Points on a hilly landscape, in no order, each with its height.
From any point a climber steps to the highest of the 3 points nearest to it. It stops when none of these is higher. Distance is the straight distance between rows; heights are no part of it.
muza: [ 95 107 121 169 108 145 107  73 144  46 183  94 108 105 125]  height 6.20
gitod: [ 89  92 160  72 158 130 144  89 182  89 131 153  97 142 117]  height 4.62
Vop: [129 178 148 147 167 140 129 176  82 197 159 151 131 138 103]  height 3.23
Sal: [111 120 150  91 158 133 161 135 135 127  98 131 135 133 120]  height 6.71
tezo: [ 91 111 119 129 123 125 115 119 152  67 138 130 111 120 146]  height 6.38
dugem: [137 128 101 139 102 118 124 153 126 126  93 118 147 115 153]  height 4.58
rupez: [ 78 108 125 134 131 132 113  97 160  54 163 128 104 119 128]  height 6.90
lirog: [159 130  79 145  68 102  88 116 128 111 115 115 137 125 175]  height 6.05
zazu: [114 106 170  68 170 156 170 109 152 153 100 136 116 159  97]  height 4.65
kab: [156 153 116 165 132 132 145 172  87 188 128 127 150 116 112]  height 6.97
dagur: [129 121 117 135 125 127 142 151 124 127  94 123 147 111 140]  height 6.73
gidup: [129 187 166 141 165 133 119 184  75 202 169 172 128 146 101]  height 2.07
Nama: [123 137 159  86 178 164 164 124 125 176 109 137 132 159  87]  height 5.97
dozog: [ 98  76 171  58 155 143 154  91 192 112 118 150  87 157 107]  height 3.38
ruti: [131 131 127 134 145 136 149 155 114 146  97 128 152 116 124]  height 6.88
ritu: [129 124  89 144  72 117  93 122 140  84 129 113 117 128 169]  height 6.77
Sutu: [152 172 124 166 134 132 132 178  76 201 155 135 142 118 106]  height 6.86
vuge: [178 133  87 150  88 104 117 145 118 149  99 111 153 110 153]  height 5.93
dez: [ 78 100 135 158 133 147 110  67 158  43 185 106 107 106 114]  height 6.39
Pir: [137 105 124 190  69 147 105  51 133  46 182  70 116 105 131]  height 4.71
sege: [ 82  95 157  84 154 124 129  93 171  72 141 148  98 136 116]  height 5.00
Sibis: [126 139 132 126 158 144 158 152 111 154 103 124 149 124 109]  height 6.98
mab: [132 157 143 144 167 141 156 160  96 184 121 135 148 128 101]  height 6.10
supa: [128 183 183 118 175 137 107 187  79 209 168 180 113 154 101]  height 1.84
Kek: [117 114 116 130 117 125 129 146 142 105 103 128 136 118 151]  height 2.78
Gedaz: [203 149  96 167  90 101 126 148  83 190 127 108 154 103 132]  height 6.87
Seg: [ 86 102 142  94 150 120 132 105 168  72 134 147 109 132 132]  height 5.09
Pip: [111  93 174  52 161 156 169 104 172 141 100 140 103 160 101]  height 2.69
Sisog: [186 140  81 145  60  79  84 106 117 116 116 105 143 132 183]  height 5.79
ret: [144 131  82 151  58 103  80  92 127  84 148 101 117 136 171]  height 6.27
fufiz: [112 117 103 137 102 121 115 137 143  94 118 128 125 120 157]  height 7.05
ritin: [101 114 130 108 141 126 138 136 144  96 102 131 137 117 138]  height 5.82
dob: [142 122 100 144  89 114 112 148 135 114 105 119 140 114 164]  height 2.71
dev: [123 164 160 114 184 152 147 144  98 197 135 155 134 158  86]  height 0.02
Doz: [ 97  98 163  68 158 131 148 103 170  99 118 145 104 146 117]  height 4.06
suzo: [124 133 148 106 173 150 163 139 113 161 103 134 146 138 102]  height 6.85
nobeg: [226 151  90 156  80  75 115 130  85 187 117 100 161 108 153]  height 4.88
sonez: [ 77 103 154 117 159 134 114  67 173  55 170 140  98 129 109]  height 4.50
Zove: [211 145  89 147  69  71  97 126 100 154 102 104 158 114 170]  height 6.74
zapu: [183 148  99 175 108 122 133 163  88 190 127 114 149 108 124]  height 6.99
zimab: [ 97 113 110 158 102 134  98  90 142  57 172 106 104 119 138]  height 6.76
Sike: [ 82  77 170  67 159 138 134  76 197  93 148 155  77 151 107]  height 4.22
suf: [105 114  98 151  90 128 100 112 146  69 151 114 109 121 157]  height 5.87
mabu: [173 139 101 162 102 117 134 157 100 170 107 113 157 105 131]  height 6.96
dozo: [170 131  84 149  70  98 101 132 122 127 103 111 145 122 170]  height 5.22
nol: [124 120  92 161  67 126  92  85 131  67 170  89 111 127 158]  height 5.88
Lokov: [158 133 102 147 105 126 134 158 114 153  97 114 155 107 139]  height 6.89
Gokod: [ 95 106 151  92 153 123 146 118 159  91 105 142 117 132 129]  height 5.21
pes: [125 169 153 136 171 147 137 164  82 199 150 155 134 148  91]  height 1.68
kofo: [116 118 131 111 142 132 149 146 135 119  95 131 143 120 129]  height 6.43
gabi: [141 156 125 158 150 137 145 165  93 183 124 128 151 120 106]  height 6.91
sevo: [113 112 159  79 161 140 164 119 149 126  97 138 126 144 112]  height 6.41
bas: [127 176 182 110 180 148 116 165  92 211 160 175 118 168  92]  height 1.70

Where does a climber stop that starts at each point below?
Sutu -> zapu
Gokod -> Sibis
bas -> zapu
dozog -> Sibis
Sike -> Sibis
dev -> Sibis
Lokov -> zapu

Call two points neighbours if one is among the 3 nearest of the other. Go from one point of each pair to the other, from neighbour to neighbour, staying as high as possible. Name the lowest point that can't be avoided.
Sibis and zapu -> mab
rupez and Zove -> Sisog
fufiz and rupez -> tezo
